Each row is a point on a tangle of strands that fork, close into loops and nearly touch. The rows are in no order.
In the rows, 128 means zero.
Points whose rows are less than 121 apart are linked; no others are. Some points are linked to none.
<422>: [ 70  64 150 109 130  88 129 146 128 118 104  85 131 112 162 160 121 140
 137 166 171  76 104  91 160 146 145 177 127 179 113 115]
<316>: [137 104 192  94 133 110 115 126 141  87 151  93 129 147 125  88 164 159
 116 189 132 101 145 105 183 130 150 122 118 179 152 120]
<506>: [105 182 134 221 118 180 125 132 136 181 153 149 113 111 157  81 113 107
 101  40 133  81 101 106 153 110 149 134 145  69  87 175]
<58>: [110 152 125 182 132 141 103 157 132 130 133 127 115 115 123  90 134  92
 116  65  82  87 161 124  84 193 154  94 149 128  98 149]
<1312>: [134  86 135 116 162 157 140 143 181  51 129 115 171 130  98 119 123 146
 137 106 113 157 207 145 100 157 132  93 135 165 145 122]
<204>: [ 93 187 138 189  97 134 121 131 110 142 153 170  97 172 165 157 137 102
 175  36 124 161 105 125 117 145  82  87 134 127 166  98]
<1286>: [195 123 167  97 102 141 136 140 122  77 155 115 129  95 151 114 118 122
 145 162 157 119 140 140 103 126 130 139 169 138 130  95]
<1181>: [144 117 111  68 117 124 168 122  89  65 129 106 170 120 189 141 128 124
 140 146 169 145 111 103 104 159 128 195 148 123 110 108]
<486>: [184 139 156 138 104 137 114 146 114  70 137 157 119 139 113 122  97  92
 118 111  88 204 194 172 100 124  95  84 129 138 154 142]
<763>: [185 166 138 155  88 167 130 135  94 125 133 116 117  93 152 149 123 120
 179  70 143 127 111 154  95 120 138 118 182 150 143  75]
<1203>: [125 161 136 103 153 105 124 137 146 124 117 141 147 159 165 125 131 140
  82 126 130 128 114 121 180 199 127  89 138 147 170  43]
<1753>: [119  84 156 163 112 142  99  99 114 177 123 113 131 164  95 169 105 199
  88 130 214 116  80 127 161  82 137 145  95 120 113 171]
<1504>: [110  96 145 105 148 148 157 157 147 150 108 102 108  70  80 117  93 147
 126 132  93 100 134 124 136  84 122 121 119 127  88 248]
<1113>: [ 81 130  83 108 154 136 150 142 141 132 122 123 164 155 186 135 129 160
 113 141 101 120  97 149  99 143 133 134 122 121 106  74]
<587>: [127 116  99 116 135  83 163 108 110 121  84  95 137  67 129 191  75 146
 141 159 183 115 102  92 127  87 159 168 138 139 159 174]
<774>: [140 125 123 146 148 161 123 158 153  85 131 139 138 154  88 107 134 116
 130  90  79 181 194 153 105 160 131  83 120 165 139 137]
<337>: [146 166 131 162 128 153 155 118 118 157 149 187 148 195 163 111 116 134
 124 147 135 140 126 166 128 109 121 118 103  95 143  91]
<1640>: [118  62 121 104 104 125 133 145  98  79 123  88 156 111 189 153 121 120
 168 118  97 126 118 151 115 146 103 169 113 152  39 158]
<1657>: [148 139 139  61  92  91 138 128 111 121 102 132 134 119 139 144  96 114
 155 182 131 108 134  69  96 127 171 185 117  68 132 155]
<1562>: [125 129 143  63  89  93 107 114  94 124  95 108 131 142 160 155 122 142
 163 185 124 110 136  75 124 148 168 168  62  83 147 176]
<1084>: [106 123 143 153 136 212 127 146 162 189 118 143 108 108  32  83 150 134
 130  97  91 124 110 142 141  99 130 131 127 102  82 152]
<1329>: [141 136 200  73 131 135 132 136 133 160  91 126 121 154  95 148 150 182
 162 165 116 112 100 114 153 165 132  81 125 139 192 123]
<1131>: [137 121 198  65 101 123 131 136 113 126  91  85 118 117 119 153 149 162
 173 184 143 101 116  90 151 164 156 116 128 150 160 127]
<723>: [118 151 108 205 118 188  91  92 128 184 162 115 131 121 115 127 196 101
 155  67 126 147  86  98 166 112  77 133 141 101 193 127]
<454>: [100 122  76 114 178 142 140 140 164 102 130 182 104 168  89  93 156  95
 105 124  96 187 142 168 127 106 112 120 117 172 107 133]
<570>: [ 88 104 126  96 170  60 145 126 159 107 110 188  76 118  70 117 110  78
 125 174 122 146 155  93 115  82 127 141 133 153 144 150]
<788>: [114  93 145 137  95 109  98 157 130 159  99  95  90 136 107 116 135 191
  71 135 203  94  70 111 154 136 140 130  97  96 150 191]
<1148>: [151 144 207  88 136 134 131 123 133 133 127 112 139 165 118 105 163 170
 131 179 109 127 118 112 192 146 142  85 116 146 174 112]
<62>: [119  51 175 132 139 121  76 108 133 139 126 110 106 148  87 127 106 151
 106 175 161 100 134 123 129  81 131 176  89 131 107 221]
<722>: [116  64 155 117 157 129  87  87 139 109 152 108 110 148  91 100 154 145
 120 189 137 121 149 127 142  63 131 181 113 161 106 197]
<200>: [158 134  90 136 139 125 146 110 100 134 133 109 156 148 168 145 130 152
 108 151 126 146 115 157 129  95 123 107 139 135 139 123]
<752>: [168 145 157  70 119 125 139 163 179  43 137 163 123 134 126  87 123  98
 130 127 124 139 147 135 131 156 152 114 112 155 130  73]
<886>: [163 131  52 112 112  86 171 121  93  97  95 123 161  77 171 172 111  97
 145 117 101 179 135 119 100 147 106 117 144 117 104 141]
<725>: [138 158 185 102  93 135 120 129 132 182 146 138 131 143 116 129 137 153
 148 139 141  76 116 107 164 160 147  91 126 105 168  58]
<1198>: [139 162 175  65 115 122 143 167 157 106 137 180  88 146  92 103 127  86
 157 152 126 119 135 128 135 144 164 102  92 153 118  73]
<1232>: [131  90 171 159  96 178 100 110  94 170 162 108 135 148 115 136 110 171
 134 146 151 104 112 160 141  70 131 129 124 128  85 154]
<1440>: [165 148 136 156 105 154 131 166 114 102 120 125 117 112 141 134 121  97
 158  88 106 154 170 146  77 193 132  79 147 142 119 122]
<768>: [148 141 169 105 110 103 124 137 137 162 103 154 120 169  79 107 152 138
 120 185 138 112 120 115 124 143 146  97  75  88 157 164]
<240>: [149  96 116 111 133 106 161 143 139  60 118 148 151 102 125 150 109  98
 133 126  85 196 187 134  84 161  83  98 131 137 125 130]
<680>: [145 149 134  64  95 145 156 163 106 133 117 127 145 129 128 143  79 120
 160 154 154  97 101 110  92 129 173 183 128  77  95 122]
<940>: [103 129 133  72 158  60 164 150 164  81 111 179  95 116 109 111 128  69
 142 181 122 139 143  90 125 129 139 131 112 154 139 116]
<1373>: [ 91  91 130  81 152 117 150 159 168  86 127 103 137  97 147 108 152 138
 142 130 132  93 118 119 107 175 123 164 155 149 109  54]
<1180>: [120 158 169 183 117 142  87 164 140 137 146 128  92 144  99 115 149  82
 143  44  82 140 169 117  92 198 129  82 161 133 137 137]
<884>: [150 119 118  97 173  95 135 121 157  90 144 158 138 157 134  95 131 118
  94 164  99 163 155 140 114  94 115 134 120 134 145 131]
<538>: [120  85 106 108 143  59 132  79 107  90 119  98 150 108 214 166 121 140
 141 167 140 151 146 107 124  98 115 180 143 126 146 153]
<1417>: [102  99 151 131 131 122  99 146 156 164  86  96  96 136  48 103 162 175
  72 164 173  90 103 102 148 147 135 138 122 108 152 172]
<758>: [ 84  98 127 100 158 140 135 136 174 119 146 126 127 136 111  99 133 159
 131 153 116  84 115 134 110 101 162 141 120 143  97 111]
<99>: [113 141 101 162 122 152 112 152 120 123 138 116 129 124 145  77 143 121
 123  95  61  98 144 151 102 158 153  98 112 118  69 153]
<1806>: [153 178 146 118 104 143 150 159  90  99 137 180 101 137 162 147  90  82
 146 124 148 163 131 179  96 132 111 126 137 134 130  72]
<1635>: [150 148 149 107 140  74 139 107 121 145 132 176 120 153 135 139  93 103
  97 196 135 152 142 110 126  97 122 126 124 110 156 124]
<257>: [164 119 121  93 127 133 167 150 135  62 114 146 152 107 149 148  99 101
 136 119 141 186 164 139  75 186  93 139 143 138 131  97]
<550>: [138 147 120  99  97 133 143 135 125 156 132 135 147 153 143 155  76 155
 142 168 156  96 100 137 101 110 168 154 101  61 103 147]
<353>: [190 129 162 112 103 108 133 144 115  66 143 170 112 110 145 135  83  90
 118 140 114 191 171 149  96 110  87 113 156 136 149 107]
<4>: [172 171  98 152 107 108 156 111  69 136 121 157 121 109 123 169  99  84
 128 130 130 181 113 155 131  78 103  85 136 154 139 123]
<1103>: [122 106  79 112 125  56 134 104 109 114 118  87 141  78 180 126 121 111
 122 130  76 123 152 117 144 124  95 130 130 103  68 202]
<1316>: [133  77 114 106 136  95 127 103 106  64 139  94 163 129 199 171 131 156
 122 167 156 139 133 133 131 130 113 151 135 159 124 135]
<660>: [119  96 162  92 107  73  58  91 125 130 114 116 111 142 143 128 122 143
 161 185 126 105 161  87 118 111 158 163  43  99 129 183]
<606>: [128 122 114  97  99  92 132 135 102 111  87  90 127  98 135 187  80 157
 138 153 201  98  96  80 135 130 177 181 102 127 144 173]
<1499>: [155 153 141 152 134 155 153 116 116 178 154 181 135 183 126 101 115 107
 148 157 108 155 138 171 111  78 104 117  86  69 110 136]
<1036>: [107  95 162 113 141 138 110 124 161 140 132 112 105 140  48  83 158 169
 102 177 153  78 130 114 132 112 159 150 125 141 126 158]
<1544>: [140 116 134  89 127 106 133 108 133 137 130 127 122 111 136 137  82 137
 163 166  88 121 133 125  83  64 131 161 126  83 100 179]
<658>: [128 166 157 169 141 149  91 105 143 146 170 173 119 168 158 134 130 108
 132  56 154 118 116 123 159 141  89 115 148 113 234  56]
<1246>: [152 123  82 160 117 123 141 124  97 107 107  76 147  75 132 156 152 147
 131  92 127 137 133 132 124 151 119  75 166 176 128 120]
<677>: [115 118 126 118 172 106 140 123 146 145 109 169  99 143  55 116 121  91
  89 190 126 157 138 127 121  83 106 147 136 144 139 157]
<917>: [103  88 172 163  98 163  78  93 107 182 167 130 151 174 116 136 124 183
 107 141 182  99  97 127 165  95 132 143 107 115 110 113]
<822>: [127 113 119 132 128 143 128 169 158 189 115 109 101  89  72 153  77 202
  98  70 178 105  75 134 130 114 116 114 148 105 141 168]
<1221>: [166 169 140 126  85 134 152 114 108 162 140 166 155 159 131 145 107 150
 144 160 176  89 109 133 132 121 164 122 108  82 134 102]
<430>: [131  54 163 152 118 110  69 126 129 170 109 109 117 175 128 154  95 169
  92 155 188  95 103 113 146 118 142 157  73 139 110 191]
<1378>: [108 156 136  98 170  91 153 152 149 130 112 152 117 164 137 113 132 116
  94 176 129 123 121 123 148 164 130 111 114 152 146  72]
<1364>: [ 86 148 133 171 147 170  97 150 152 137 150 161 150 180 141 106 153 136
 133  69  71 161 142 141  87 171 117 101 123 118 176  99]
<396>: [123 202 115 212  94 144 144 123  98 166 132 169 117 142 151 149 121 105
 186  44 120 133  79 127 118 116 110  93 116 129 144  90]
<1289>: [ 93  35 121  93 152  87 139 108 157  49 152 126 135  92 146 113 158 118
 174 137 109 125 144 144 115  81 131 162 133 160 102 180]
<716>: [138 116 123  98  93  79 100  86  89 127 113 105 131 125 162 191  70 151
 138 165 179 113 116  87 130  92 166 188  89 104 131 179]
<1589>: [103 132  81 113 150 138 145 144 129 101 105 125 177 137 184 166 124 163
 121 108 121 145 124 137  91 189 126 118 141 134 130  63]
<915>: [123  92 106 100 137  55 135  90 128 102 118 107 135  93 172 119 134 138
 157 132  53 156 158 127 111  95  92 141 137 110  99 176]
<1541>: [130 180  99 232 113 128  86  95 117 151 151 121 142 126 105 130 174 121
 113  39 129 127 116  86 138 161 134 100 149 121 165 144]
<134>: [143 126  75 148 147 111 111  84 114 139 125  89 130  83 138 103 136 108
  42 136 125 121 156 132 183 110 104 154 144 104  64 221]
<1195>: [170 143  61 116 120 122 188 129  97  92  80 102 160  62 147 175 124 102
 154  91 148 172 104 130 100 151 108 133 150 160 105 109]
<320>: [174 159 100 185 117 142 123 130  84 130 129 129 147 157 135 129 134 116
 110 108 106 174 169 152 125 158 125  70 136 134 152 149]
<380>: [ 99 127 139 197 130 219  87 109 140 185 159 135 139 130 108 112 194 126
 133 114 107 154  99 117 162 117  80 158 148  80 170 105]
<302>: [132  92 133 116 106 169 134 155 117  76 133  89 142  83 158 125 136 146
 170 103 114 123 134 152  76 173 116 135 158 148  81 107]
<426>: [ 92  50 155 120 125  80 127 133 109 108  99  99 132  91 153 164  93 113
 153 178 169  91 141  97 152 123 147 203 111 149 130 173]
<1422>: [161 147 178 100 125 105 139 148 125  88 147 165  80 117 109 122  92  78
 107 162 157 153 158 149 130 116  96 113 158 159 161  90]
<1337>: [156 138 133 115  85 161 116 126  91 107 164 110 140 131 187 114 120 129
 181 127  75 123 135 178  89 107 139 133 100 100  67 143]
<642>: [103 158 116 216 104 176  78 115 145 162 175 131 136 148 128 109 207  90
 140  75 107 145  98  84 143 171  90 125 140  76 168 157]
<609>: [108  66 166 113 134  63 124 106 117  86 122 106 121  86 145 126 128 120
 148 196 144 100 166  89 140 103 144 176 131 140 160 164]
<1144>: [120 137 151 129 134 145 116 126 139 174 148 131 129 132 120 120 129 150
 114 135 148  87 114 127 140 120 133 120 166 125 157  62]
<941>: [120  88 126 125 133 129 116 122 117  87 148  91 152 127 161 152 143 180
 112 134 146 122 129 144 126 137 110 118 161 173 127 101]
<1766>: [126 156 103 134 127 144 130 131 130 151 142 109 126 112 159  69 117 110
 114 116  75  93 137 160 138 110 147 116  84  88  36 179]
<410>: [115 108 132 150 165 190 127 123 180 162 111 135 108 121  36 100 186 148
 104 167 105 153 117 152 153 103 119 168 157 138 108 127]
<983>: [ 96 123 114  97 113 114 130 131 123 144 114  92 136 118 132 193  90 182
 126 133 189  82  71  89 148 131 176 162 119 139 114 111]
<327>: [150 157 136 138 118 105 147 105  83 156 137 184 107 143 115 162  86  91
 100 172 152 178 126 152 130  67  98 108 136 120 146 126]
<718>: [166 137 175  43 103  95 129 114 129  59 146 117 143 140 181 103 134 126
 154 173  98 143 145  88 143 134 164 162  94 110 134 124]
<1396>: [121 104 136  92 124  84  95  99 142 135 122 120 109 124 131 127  86 153
 146 169 132 102 144 112  87  83 150 175  80  64 123 203]
<1596>: [100 142 134  69 152 105 162 163 165 114 109 129 135 133 146 112 146 128
 132 160 117  99 109 102 132 177 154 135 121 141 120  53]
<608>: [142 194 114 171 142 115 139 105 114 152 110 145 137 116 115 171 125 143
 133  75 151 130  85 150 128  95 109 115 125 166 173  44]
<526>: [101 166 178 122 144 128 111 143 148 140 152 174  82 159 103  98 124  99
 111 108 134 115 149 154 151 147 106 114 134 141 164  42]
<1295>: [150 142 145 177 114 162  98 152 121 133 141 105 117 121 126 121 150 124
 146  60  96 134 152 142  98 165 118  79 176 145 157 118]
<1219>: [102 161 143 184 139 200 130 155 147 205 135 148 106  83 112  75 112 116
  81  65 118  95 128 113 171 124 153 132 130  72  67 178]
<1139>: [142 118  66 141 155 137 120 116 146 114 122 116 133 129  81  81 191 115
  87 137  57 166 177 148 153 154 114 130 116 138  89 187]
<744>: [111 124  83 153 163 159 130 144 143 129 108 145 117 144  79  89 183 112
  96 118  63 170 142 160 137 144 104 120 126 164  96 136]
<1009>: [117 147 139  97 106  98 135 156 156 144 120 206  87 162  66 114  97 102
 124 162 147 106 117 141  84 129 145 111  62  88 112 146]
<94>: [158 134  95 159 148 121 135 124 109 141  99 105 119 100 107 164 146 127
 112  74 136 151 126 149 142 128  89  82 190 195 168  83]
<363>: [146 144 123 168  63 175 106 125  75 122 157 107 147 137 196 134 133 154
 174  93 105 119 113 167 110 126 154 118 121 120  96 116]
<747>: [128 183 151 173 109 154 133 151 100 122 141 176 107 175 165 142 113 109
 150  82 138 159 135 176 110 145 101  93 138 138 167  88]
<552>: [139 190 122 139 120 131 132 101 117 138 128 124 165 104 139 170 120 164
 146  94 164  99  71 132 129  99 149 143 127 141 155  35]
<694>: [166 131 117 139 143 140 136 138 116 115 138 136 145 150 138 113 136 128
 106 151  98 165 152 172 109 117 104 102 137 141 144 128]
<846>: [ 90 104 118 122 153 155 113 142 144 199 129  89 108  84  93 138 107 123
 122  85 109  96 102 130 135 101  96 120 185 131 148  90]
<649>: [148 113 148 130 152 141 101 122 137 164 146 114  83 116 114 141 142  95
 104  82 133 101 141 137 147 128  99 124 189 141 196  39]
<1456>: [134  98 135  99 152 122 148 152 174  54 135 115 153 115 135 109 139 146
 125 127 133 122 159 139  98 173 121 124 150 154 134  81]
<568>: [ 96 161 145 164 131 150 115 107 128 202 132 191 102 163  79 143 133 116
 114 106 194 116 119 105 177 138  86 111 121  86 176  55]
<1406>: [138 136 130  74 176  78 133 110 174 105 127 154 127 175 129  84 152 118
 102 181 103 147 153  96 160 111 154 127  79 129 159 134]
<734>: [ 96 175  57 207 143 121 113 129 119 156 112 139 126 119 140 121 116 100
  74  52 124 116 122 123 117 180 144 100 145 121 112 139]
<802>: [120 181  84 205 108 127 109 104 110 151 130  99 148  96 139 132 152 135
 134  37 111 119  84 115 127 137 141  90 118 137 149 105]
<409>: [135 122  80 103 121 118 189 128  98 101  96  70 156  65 153 180 105 139
 158 115 153 137  75 123 122 106 127 163 155 158  96 128]
<838>: [121 165 100 182 113 151 128 136 110 165 123 133 138 132 164 136 130 127
 152  77 103 138  90 148 113 134 126  90 140 130 142  84]
<1445>: [180 153  88 178 115 114 130 115  88 108 134 111 155 111 141 153 113 105
 119 113 125 150 188 123 111 171 160  66 132 127 125 157]
<34>: [ 97  66 118  93 165 124 130 129 163  73 161 120 125 129 116  90 163 147
 140 142 123 102 133 144 125  88 143 145 144 184 103 142]
<1099>: [119 147 139 118 137 129 141 132 137 155 142 205 100 172  91 117  90 100
 131 167 125 139 131 166  91  85 126 120  79  91 104 134]
<139>: [108  61 171 118 149 112  88 111 139 105 159 109 123 171 117 102 158 151
 108 188 139 103 138 113 160 103 143 163 106 190 111 139]
<1369>: [118 128 153 181  84 191 107 118  92 168 166 109 126 131 154 115 124 159
 162 108 107 103 107 156 133  91 134 112 136 120 101 125]
<1092>: [ 79  64 130  86 147  78 169 123 157  58 119 131 136  73 150 110 142 101
 180 145 125 119 133 121 103 105 150 205 133 129 111 161]
<343>: [139 180  82 174 143 136 122 105 115 165 141 128 134 125 182  83 107  99
  76  93 126 104 146 168 137 114 141 127  99  58  60 190]
<1867>: [218 156 166 137  98 154 132 139 118  97 148 134 123 113 154 137 112 116
 144 104 170 130 137 165 108 133 124 115 181 149 169  74]
<934>: [ 84  61 138  88 135 101 154 139 120  81 116 100 150  94 185 148 109 108
 183 142 120 119 115 131 115 106 116 216 118 140  70 173]
<152>: [157 133  69 173 128 143 117 101  94 155 128  87 136 116 121 100 165 125
  66 136 109 140 141 140 175 131 122 117 141 121  90 177]
<1849>: [ 94 178 145 203 112 163  92 131 123 149 143 153  90 179 107 138 164 114
 118  60 109 200 149 130 151 177  75 110 149 130 182 127]
<1750>: [115 141 122 150 139 135 122 114 137 218 108 156 128 152  62 147 130 143
  86 124 193 115  99 117 168 126 107 123 145  99 162  84]
<638>: [121 114  64 141 143  98 112  99 109 106 138  90 151  97 155 118 122 115
  72 127 113  98 177 136 145 146 115 122 130 113  59 202]
<1095>: [ 80 114  87 136 126 159 120 140 113 109 121  91 173 123 174 160 136 172
 147  89  91 143 141 126  93 197 145 101 123 125 100  91]
<544>: [106 136 144 123 171 115 137 141 144 169 105 153  83 150  48 128 134 110
  76 186 160 136 134 134 155 128 101 134 147 160 147 111]
<39>: [159 166 137 134  93 147 141 160  90  83 118 149 100 117 152 161  97  80
 155  91 130 203 162 166  81 171 105  91 137 145 136 114]
<728>: [111  92 156 108 135  87 133 132 134 124 104  91 109 105 104 121 137 141
 130 204 158  81 143  90 135 127 152 139 125 144 162 172]
<1136>: [180 145  95 124 109 115 173 140  93 124 103 125 122  64 134 172  97  83
 154 126 134 154 104 137 114 100 107 106 167 162 117 117]
<1530>: [168 121  91 154 118 126 156 119  99  94 113  89 164  67 130 169 122 112
 144 107 142 155 180 111 113 194 143  73 148 155 122 132]
<241>: [ 80  84  93 129 151 142 127 135 129  92 134  90 167 134 146 125 158 169
 129 120  80 135 159 146 107 165 119 102 120 153  93 131]
<247>: [113 143 139  57 150  87 173 154 144 102  82 146 129 128 134 123 144  91
 161 185 110 129 127  84 127 164 160 144  97 138 136 110]
<776>: [110 133 133 174 136 185 104 116 122 186 148 123 134 131 112 108 158 148
 111 112 119 136 107 139 147 107 101 127 171 118 159  90]
<819>: [143  96  88 103 147  68 142 115 143  85 123 128 157 115 140 128 136 119
 133 127  48 181 190 132  99 138  90 100 123 112 109 162]
<1235>: [119  96  92 133 159 129 129 102 134 124 119  89 126 107 101  84 179 122
  95 157  69 147 143 137 167 104 100 145 127 139  73 209]
<78>: [107 122 118 105 170 148 135 157 178 121 144 172 105 146  88  82 135 110
 136 121 110 107 125 148 107 105 145 119 138 164 113  78]
<1620>: [114 148 117  94 109 130 129 115 117 129 126  99 150 101 143 179 114 155
 139 107 181  92  69  98 141 133 163 168 141 137 121  44]
<1558>: [111 164 130 167 155 153 100  85 129 191 155 171 120 146 106 153 142  95
 132  73 172 117 102 109 168 102  73 131 129 106 219  62]
<636>: [120 170 134 135 147 130 104 130 141 128 138 162 134 157 164 147 123 125
 100  76 151 130 120 139 144 175 109 101 151 131 199  32]
<1527>: [124 104  92 127 174 171 141 115 171 146 108 131 109 125  53  92 176 117
 115 158  81 163 121 141 154  77 127 151 126 131  77 189]
<534>: [ 89 133  96 139 165 159 123 146 152 134 137 146 157 174 150  97 148 156
 112 111  73 139 122 160  92 141 126 111 113 127 124  81]
<880>: [161 120 177  60  96 121 163 142 116 113 109  80 123  81 129 137 146 124
 169 159 174  97 120  78 145 176 143 154 161 151 134  91]
<647>: [108 152 140 211 132 193  94 121 154 167 138 167 121 166 113 116 185 121
 123  92 107 192 124 126 163 157  64 148 147 104 187  95]
<530>: [145 151 167 160 129 167 115 161 143  79 134 160 137 189 118 108 110 117
 119  90 103 180 180 179 106 143 112  94 120 140 168 124]
<612>: [146 162  81 229 111 147 102  95  98 155 129 108 133 114 115 109 175 129
  79  80 131 134 123 126 166 144 143 115 149 124 121 152]
<1444>: [108  79 135  89 145 102 126 121 167 107 123 128 101 122  66  85 161 126
 146 182 145  86 152  89 144  98 178 132 114 154 148 181]
<1433>: [174 127  86  86 112  97 141 106  94 100 125 114 156 106 197 160 112 121
 151 142  90 173 135 134  93 105 107 142 143  95 109 138]
<1684>: [ 94 126  92 125 165 150 134 169 154  94 126 174  84 137  95  94 141  92
 148  86  87 151 145 171 104 127 124  92 129 187  94 107]
<1822>: [123 176 121 236  98 173 138 116 109 185 146 148 124 148 161  69 144 106
 146  67 117 102 103 106 147 121 136 112 117  60  87 156]
<1007>: [100  79 149 104 119 107 108 131 123  91 134  91 140 123 178 154 141 160
 120 144 160  97 104 108 152 161 126 152 151 184 119  70]
<1679>: [134 103  99  90 107 122 159 115  70  80 117  89 169 114 188 180 110 128
 154 119 174 143  92 107 111 111 129 203 129 149  78 130]
<33>: [ 99 103 119 119 140 150 147 156 142 194 112  78 108  72  87 158  80 176
 122  98 135 105  95 123 152 103 122 112 169 144 117 144]
<665>: [168 186 151 108 101 118 159 130 111 138 144 188 148 182 167 125 107 113
 132 168 143 122 122 140 150 147 148 119  92  89 139  74]
<1868>: [ 86 148 139 187 123 172  74 135 151 150 176 128 147 169 116 110 180 110
 136  67  67 154 139  98 111 190 119 107 132  98 173 148]
<51>: [132 120  98 141 156 131 112 119 129 173 119  99 104  90 114 173 136 107
 121  56 125 122 106 133 134 108  90 108 183 155 183  56]
<14>: [137 142  81 146 133 107 149  79  93 135 121  91 167 133 160 170 130 183
 124 137 145 139  76 150 140  72 139 130  99 157 120 125]
<961>: [145 118 133 100  98 140 120 116 102 146 152 102 133 126 164 144  88 141
 172 155  98 121 122 159 111  70 130 142 102  95  63 176]
<419>: [ 82 115 135 129 144 181 122 153 182 181 132 163 124 140  50  87 113 158
 125 114 120  94  96 144 108 105 145 128 108  86  96 128]
<1764>: [130 115 133 127 113 124 126 151 136 165 108 103 112 124  92 140  88 186
 106 144 193  88  90 124 121 115 145 127 139 105 142 168]
<383>: [101  57 113 114 122 118 116 129 113  72 137  85 159 117 158 136 145 139
 150 112  81 124 164 155 116 168 113 120  95 161  43 161]
<1341>: [120 123 137  97 149 106 126 103 131 136 144 113 136 164 154 117 132 150
 115 205 137 105 129 130 126 104 156 147  95 103 126 141]
<1231>: [119 116 140 124 142 189 144 152 155 178 112 118 108  99  46  92 126 145
 108 118  90 120 119 137 147  94 136 118 100  97  58 217]
<1800>: [153 124 129  63 129 114 181 152 134  75 105 128 152 102 161 118 133  99
 133 138 167 147 129 108 105 200 110 170 157 140 129  80]
<1160>: [141 177 132 206 104 134  87 108 120 153 154 133 108 153 101 155 173  98
 136  25 120 164 130 103 150 161  94 100 158 143 200 130]
<1790>: [136 132  80 121 136  98 161  92 104 140 103  84 148  99 150 183  92 157
 137 150 146 145  92 119 135  59 142 143 111 133 122 172]
<348>: [106 124 131 109 123 129 127 175 186 158 113 181  86 156  33  91 116 129
 115 120 152  86 101 142 101 128 148 115  90  99 107 141]
<1505>: [109 114 113 104 134  58 116  74 101 131  93 106 131 103 192 171  86 142
 147 177 150 120 156  77 135  95 146 200 113  91 148 155]
<1236>: [136 129 124  61 145  96 139 132 184  74 139 189 109 168 119  82 134  81
 119 144 116 158 146 109 173 109 163  92  86 158 145 117]
<637>: [150 100 168  73 110 114 152 140 127  74 137 103 132  86 147 122 123 113
 159 188 155 104 131 102 115 130 140 175 158 135 120 122]
<100>: [146 151 150 130  64 130 121 128 126 179 134 136 133 139  94 137 126 173
 138 126 187  59  91 111 143 149 149  98 117  80 156 101]
<780>: [157 143 142  99 133 138 120 151 180  58 159 183 114 182 110  70 127  95
 109 117 130 145 156 155 148 112 154  96 104 151 146  94]
<1257>: [149 143 139  95 112  61 128 110 124 155  97 163 116 141 133 149  87 122
 126 192 126 128 142  83 104 115 153 142 107  74 156 150]
<827>: [116 163 113 167 148 173 140 131 127 184 146 123 127  99 161  88 103 126
  54  85 140  97 134 143 175 103 158 142 110  76  48 188]
<1107>: [138 138 160 128 131 114 126 133 144 201  96 141  93 156  36 135 150 128
  82 164 177 112 125 113 172 156 108 116 147 128 167 115]

How many points has the smallest loop of links through each point below? Write - if it is on no loop.
<694>: 30
<134>: 32
<940>: 14
<1312>: -
<1148>: -

A piece is two or more points that can be reached from each other along the links. Count, over all rows, the pieces, the separate loops (a circle has one, a figure eight two, a Y none), the forks (points with three links) and the tips (points with one).
pieces: 3
loops: 3
forks: 9
tips: 9

Name the points in between on the shortest way along the links from the first point to the second, in order.
<983>; <1417>: <606> <716> <1505> <538> <1316> <941> <1007> <422> <426> <609> <728> <1444> <1036>
<1286>; <4>: <637> <880> <1131> <1329> <1148> <316> <139> <722> <62> <430> <1753> <917> <1232> <1369> <363> <1337> <961> <1544> <1396> <660> <1562> <1657> <1257> <1635> <327>
<677>; <1422>: <570> <940> <247> <1596> <1373> <1456> <1312> <774> <530> <486> <353>
<534>; <454>: <1113> <1589> <1095> <241> <383> <1640> <934> <1092> <1289> <34> <758> <78> <1684>
<320>; <1444>: <1445> <1530> <1246> <94> <51> <846> <33> <822> <1764> <788> <1417> <1036>
